Points, in no order, along strands that fork, close into loops and pass close to each other.
Points whose rows are less than 62.6 apart are linked; no others are. Some points are linked to none.
Z524: [-36  -8  21   0  12  18  51 -23  24   4  13 -11   2  14 -13  29 -25 -39
 -10   1  -7 -22]
Z804: [-44  -7  13  -5  -3  -5  42   2   7 -28 -12  11  -8  27  -8  -3  -1 -27
  19 -23  -7  -6]
Z834: [ -8 -23 -23   8  17  24 -15  -2  11 -16 -40 -26  -6 -30   6 -20  33  17
  15  38   7  -3]
Z515: [ 12  16  32   5  23  -3 -39   2 -18  25  -7  35  26 -12 -10   6   1 -12
 -14  10 -13  16]
Z715: [  9   0 -20  11  -2 -31  27  -9  13   9   6 -23 -25   7 -20  29   1  -2
   2   3   8 -15]
Z391: [-32  15 -15  -1  22 -12 -15   9   7 -13 -13  14  -4  -9 -21  -8  12   1
  17  13   6  10]
Z616: [  9 -35 -29  -1 -12  30   0 -26  18  11 -18 -33  10  -4  22 -19  23  30
   7  10   6   2]
Z569: [ 27 -11   7   0  25   7 -66  13 -32  -3 -31  -2 -15 -40  16 -10  24  19
  -5 -21  10  26]
Z10: [ 18  -4 -16  -7 -26  22 -31   3  -8  22  -3 -23  -3 -26  22  -4  19  12
   8  -2   2  -8]
Z463: [ 10  -1  21  14 -12  -6  44 -16   9  -1  40 -29  -1  32  -3   8 -42 -16
 -26  31  10 -35]
Z765: [-44  -8 -21   3  23  -4  21 -19  27  -5  -7 -23  -3  15 -19  -7  -2  -6
  -4  -6  12  -1]
Z967: [  1   8  18  20  23  -7  -7  -2  -7  38  -9   8  23 -14  -4   2  -5  -8
 -20   0 -24  14]
Z348: [  8   2  26  13  10 -40   8  24 -19   9  -1  37   7  18  -7  -2 -11 -17
   1   6  -3  -2]
Z243: [ 19  31  -4  -5 -17  -6  -3 -14  14   7  13  -3  15  19  -1   8  -4  -5
   3  36  -3  -6]
Z83: [  5  -7 -13   0  27  -4 -27  -9  -3  14 -29  19  23   1  11 -26  14  19
   0   0  -4  39]
Z277: [  6  28  -4 -12  -3 -15  -9  -4   6  -4  -3  27  17  24  -1  -4   4  -6
  14  22  -4  15]
Z425: [-48  21  19  -8  -7  27  -2  -2  22  -8  17  12  31  12  -9 -14 -10 -15
   6  26  -9  -7]
Z772: [ -9   0  33   4  55   5 -38   9 -15 -22 -52  27 -10 -52  -6  -4  10  24
  -7   2   8  38]
Z675: [ -2 -50 -17  -9 -45  32  25 -41  10   5  26 -35 -42   3   4  -1  -8  21
  -4 -14  20 -14]
Z444: [ -9  19  18   5   7 -38  15  18   1 -25  26  24  16  45 -10 -22 -32 -14
  -9  10  10  -5]
Z440: [  1  16  -3 -13  20  -9 -38  -1  -7   3 -13  43  14  10  -2 -13  11   2
  13  12   1  28]
Z667: [-42   4  34  -8 -17  13  14  18  -1 -20  -7  28   6  -2  -8   3   9 -18
  34   2 -22  -4]
Z862: [-21  21  32  -5  33   3 -23  24 -11 -16 -14  40   0 -45 -23  34   9 -11
  22  -3 -14  15]
Z690: [-16 -17 -22   3  49   3  -9   8   0 -38 -53  18  -2 -20   2 -26  28  25
  11   7  -1  34]
Z131: [-27  15   7 -11 -18   0  24 -22  24 -22  14 -12  -5  31  -7 -15 -15 -12
  10  27   7 -19]
Z268: [-60 -21  19   3  21  36  -6  21  -1 -51 -37  19   8 -28  -3 -26  19  15
  20 -12 -14  21]
Z104: [ 38  -1  15   9 -36 -10  38 -11  -1 -11  48 -34  -4  26   8  -1 -40   7
 -20  26   9 -36]
Z280: [-22   9  20 -14  -9  10  19  -1   6  -3 -20  14   2  -8  -4  16  14 -20
  30  22 -22  -8]
Z896: [ 56   9  -1  -1 -50  -3  17  21 -16   7  37  -1  16  11  24  11 -19   8
 -24 -11  -4 -26]
Z68: [ 21 -25   8  12 -25  13  42 -37   8  17  43 -26  -7  39   8  12 -34  -8
 -44  -8   1 -21]
Z581: [  4  16  -6 -20  -2   8   0  -9   7  -5 -31  -2 -11 -10   1  34  29 -21
  33  32 -11  -1]
Z388: [ 28 -12 -17  -1   8   6 -35  13 -23   0 -37 -17 -17 -37  27  -2  30  18
   3 -27  -3  21]
Z732: [ 52   7  16   4 -13 -38   2  30 -23   7   2  14   9  21  14  21  -6 -12
   4  20   2  -8]
Z3: [-17  31 -14   3  11 -31 -11  17  10 -14  11  10 -12   2 -27   1   0  -7
  17  23  14  -7]
Z666: [ 24   4 -31 -28 -45  19 -16  10  -4   4  13 -15 -10 -20  24   4  11   7
   7 -27   7 -19]
Z555: [-28  30  26   0  -5  22  18  -4  19  -3  32  10  35  23  -7   0 -23 -27
 -15  31 -16 -15]
Z705: [ 26 -20  -5   3 -45  17  41 -19   9   7  64 -25 -15   9   1  17 -39  10
 -35 -18  10 -29]
Z921: [-11  -5  -7  -6 -21  10  20 -43  25   3  10 -28 -12  25  -5  -6  -9   2
   2  27  10 -12]
Z547: [-16  -3 -22   3  11   0 -15  -5   7  -1 -26 -14  -5 -12  -6 -16  24  10
  13  23   7   5]
Z912: [-22   8  26   9  -4 -29 -14   9  -9  -5  14  23   2  31 -13 -43 -18 -12
  -6   7  12  -6]
Z358: [ 40  10   2  -4 -13 -28  -3  10 -13   6 -13   8  -9  15   8  20  14 -17
  19  11  -2  -3]
Z716: [-33 -27 -14   7  32  27  15  -6  29 -27 -41 -18   8 -26   1 -17  26  15
  13  26   1   2]
Z988: [-27  26  -5  -5  12 -14  21  15  18 -19  18  27  17  24 -20   9 -14  -8
  13  -8  -6  13]
Z759: [  3 -16  10  13 -15   9  31 -31   2  30  16 -20   7  38   9  -9 -21 -18
 -34 -11  -9 -14]
Z598: [ 38   2  12  10 -50  10  25   3 -10  13  48 -15   9  19  19  -8 -30   4
 -29   6  -6 -33]
Z445: [-22  -5  26   7   5   8  53 -15  18  -9  34 -18  -2  30  -9  21 -47 -43
 -22  19  13 -42]
Z312: [-10  -3   1  10  34 -15   4  -2  -7   1 -50   1 -13 -27   1   2  16   9
   3  -9 -14  29]
Z275: [ 21 -17 -34  -8 -19   9   5 -22   0  -2 -26 -32 -39 -10   3  25  35   9
  17   6   0  -8]
Z407: [ 37   7  10  -1  13 -16 -74  24 -37   7  16  16 -21 -13 -12   2   9  -3
  -1 -12  26   3]
Z864: [ 37  11  16   4 -12  -9  39   2   4   9  16  -4  16  15   0  44 -16 -17
  -8  46  -7 -24]
Z900: [ 38   1  11 -10 -11  -8 -48   8 -32  14 -17  16  -8   2  19  -4  23  -8
  13  -8  -3  14]
Z965: [-46   2   1  -6  13  19   4 -11  24  -2  -9   4  30   3  -6 -17   3  -5
   8  13  -6   9]
Z511: [ -8  22  18   0  10 -24  35  34   1 -39  34  36  34  46  -5   4 -36 -10
  -4   4   1   2]
Z234: [  1   0  15  -3  40  -8 -46   4 -27  -9 -39  32 -16 -27  -6  -8  19   9
   7   1   3  31]
Z548: [ 43  22 -12   1 -29  -4   6 -13  11  11  33 -21   7  16   5  17 -13   7
 -10  20  -1 -15]
Z535: [-35 -11   5 -12   8  36  25 -33  29  12 -14  -7  30   8   2  -2   1  -8
   1  19 -13   6]
Z626: [  2  20  43  -9  26   3 -37  13 -16   1 -12  48  17 -28 -19  26   8 -23
  11  11 -10  14]
Z517: [-60  -2 -15  -4  26  16  22   4  22 -32  -6   7  15  17  -8  -3   0  -3
  17 -37  -6  21]
Z262: [-27  -1  22   5   9 -30  25  19  -9 -12  -6  30  -4  24 -12 -14  -8 -23
  12 -12  -4  -1]
Z31: [-28   9  29  -7  37  17 -32  26 -19 -41 -21  50 -13 -46 -25  21  13  12
  23 -14  -7  25]
Z77: [  6  25 -18  12   9 -27 -22  11   4  13  14 -13 -10  -6 -17   8   1  -2
   5  17  13  -7]
Z908: [ 59  -5  15  11 -31 -22  11  42 -32  13  18   3  16  12  25  22 -15   0
 -16   3   0 -24]
Z706: [-21  -6  22  12  44   2  -8   7  -1 -19 -60   4  -6 -49   6  -8  12  20
  -7   5  -7  33]
Z461: [ 30  -2 -16 -14 -51  19   5  -9  -2  21  20 -12   0  -4  22   5  -4  13
  -6 -20  -6 -17]
Z742: [-49 -21   8   1  32  31  16   4  20 -33 -43   0  18 -27   5 -16  18  11
  14   1 -11  19]
Z642: [ 26  -3   7 -16  21  -8 -57   4 -37  -9 -33  30 -27  -3   8  -7  30  -6
  16  -1   4  28]
Z345: [-18   8  15  15 -10 -19  -1   0   2   9  22 -14  -1  29  -6 -36 -22 -16
 -12  11   9 -21]
Z200: [ 20   1 -41   6 -17 -19   9  -8  15  10  20 -33 -20   2 -10  21   3  17
  -6 -17  14 -11]
Z948: [  3 -14   3  15  16  -9  35 -25  10  34 -15 -23  -2 -11 -10  29  -1  -6
 -14 -16 -18   5]
Z377: [-54  16  -4  -3   9  15  18  10  26 -25  20   6  21  19 -15   7 -11 -12
  15 -20  -7   6]
Z126: [  3  -1   6  21  20 -11   4  -3  -5  37 -18 -19  -1 -31  -1  12   0   0
 -12 -13 -18   9]
Z841: [  8  -3  -3  13  37 -37  -6   7 -27  10 -33  20 -26 -15   1  -9   6  10
   3 -26  -9  29]
Z206: [ 13   1 -28  -7 -11   4 -13  29 -14   7   2 -24 -26 -58  12  17  12   5
  -3 -49   3 -18]
Z497: [-13 -27 -11  -8  -3  31  15 -40  25  13 -20 -22  16   8  12 -16  13  10
   5  24   1   5]
Z763: [  4 -27  -4  -8 -41  23  23 -59  19  -3  32 -37 -32  27   2  -6 -23  11
  -5  14  19 -12]
Z865: [ 33  -4   2  -9  23   6 -85  16 -36   3   2  11 -16 -25  -2  -8  16  13
  -5 -28  25  21]
Z870: [  3 -26 -29   8   4  10 -17  -7   9  12 -18 -22  18  -6  18 -34  18  32
  -2  -8   7  15]
Z24: [-53  -4  21  -7  -2  28  -4  18  -6 -36 -27  24  -1 -19  -9  -8  23   1
  33   0 -21   8]
Z658: [ 25   1 -27 -14 -44  26  28  -9  14  13  60 -11  -3 -19   2  28 -26  14
 -32 -22   9 -29]
Z375: [ 40  13  21   8   9 -28 -55  26 -32  11  23  35  -2   5 -16   1 -10  -3
  -9   5  21  -2]
Z129: [ 28  12 -23 -17 -12  -6 -28  42 -20   8  19   5  -6 -37  16  11   4  -4
  -8 -56   7 -10]
Z876: [  8  -5  19  12  25 -41  -8  14 -30  15 -12  41 -11   7  -6 -15  -6  -3
   3 -14  -5  16]
Z584: [ 24  17 -38  -2 -10 -12 -37  29 -10  15  29  -4  -2 -19   5  -3   0  16
  -9 -38  12   0]
Z589: [ 32   3   2  -1 -25  -3 -20   4 -18  23  -6  -7  -7  -6  17   4  13  -6
  10   0  -7  -7]
Z940: [-25 -10 -10   9  25  -8 -11 -10   4  14 -16   3  20  19   2 -44  -1   7
 -10  -9   4  25]
Z458: [ 21   5 -30 -16  -3   2 -15 -10   0 -10 -34 -19 -24  -1   6  20  40  -8
  25  19   2   4]
Z685: [ -5  -7  10  10  11  -4  48 -22  17  22   7 -11   4  10 -17  38 -12 -24
 -13   6 -13 -14]
Z403: [ 22  -7 -39  -9 -37   7  13 -20  24  10  45 -27 -10  -3  -3  24  -9  26
 -19 -26  13 -16]
Z85: [ 19  -5 -22 -16   5  21 -25  29 -17  -6 -23 -22 -15 -66  33   8  22  16
  -9 -53   2   7]
Z113: [ 16 -19 -16 -14 -51  35  27 -21   4  24  28  -7  11   4  20  -7 -12  16
 -29 -37  -9 -13]
Z73: [-37 -14 -18   2  41  -2   4  -4  11 -18 -33  10  12   4  -1 -33  13  14
   6  -8   3  31]
Z288: [ 19  -2  14  18 -33   2  15  -5 -10  28  31 -10  14  32  15 -21 -21  -5
 -32  -7 -12 -18]
Z406: [  2 -32 -25   0 -28  12  20 -28   5  11  -1 -38 -40  -6  -2   8  12  16
   7  -1   9 -16]
Z179: [ -8  -9 -21   9   1   5  -7 -18  13  26   1 -24  20  16   5 -28  -1  14
 -16  -3   2   8]
Z743: [ 14  17 -39  10  -5 -25 -31  15  -4  11  18 -13 -15   0  -6 -10   2  17
   0 -11  18   2]
Z550: [-20  13  18   3  12  -9  29  41   1 -27  32  45  26  31  -8  18 -23  -9
  17 -22 -13  12]
Z118: [  0  18  16   3 -27 -22  10  -8   6 -16  26 -17  -6  31  -3 -30 -23  -7
   1  32  10 -26]

How many points has the smallest loop of links through each point below? Write none if it is on no loop.
Z200: none
Z73: none
Z268: none

A fork is a point with three links, a tip a point with one. Leave the first point through the second and follow the links. Name the first fork or tip that comes.
Z275; Z458: Z375
Z445; Z524: Z31
Z31; Z862: Z598
Z804; Z262: Z589
Z280; Z581: Z517
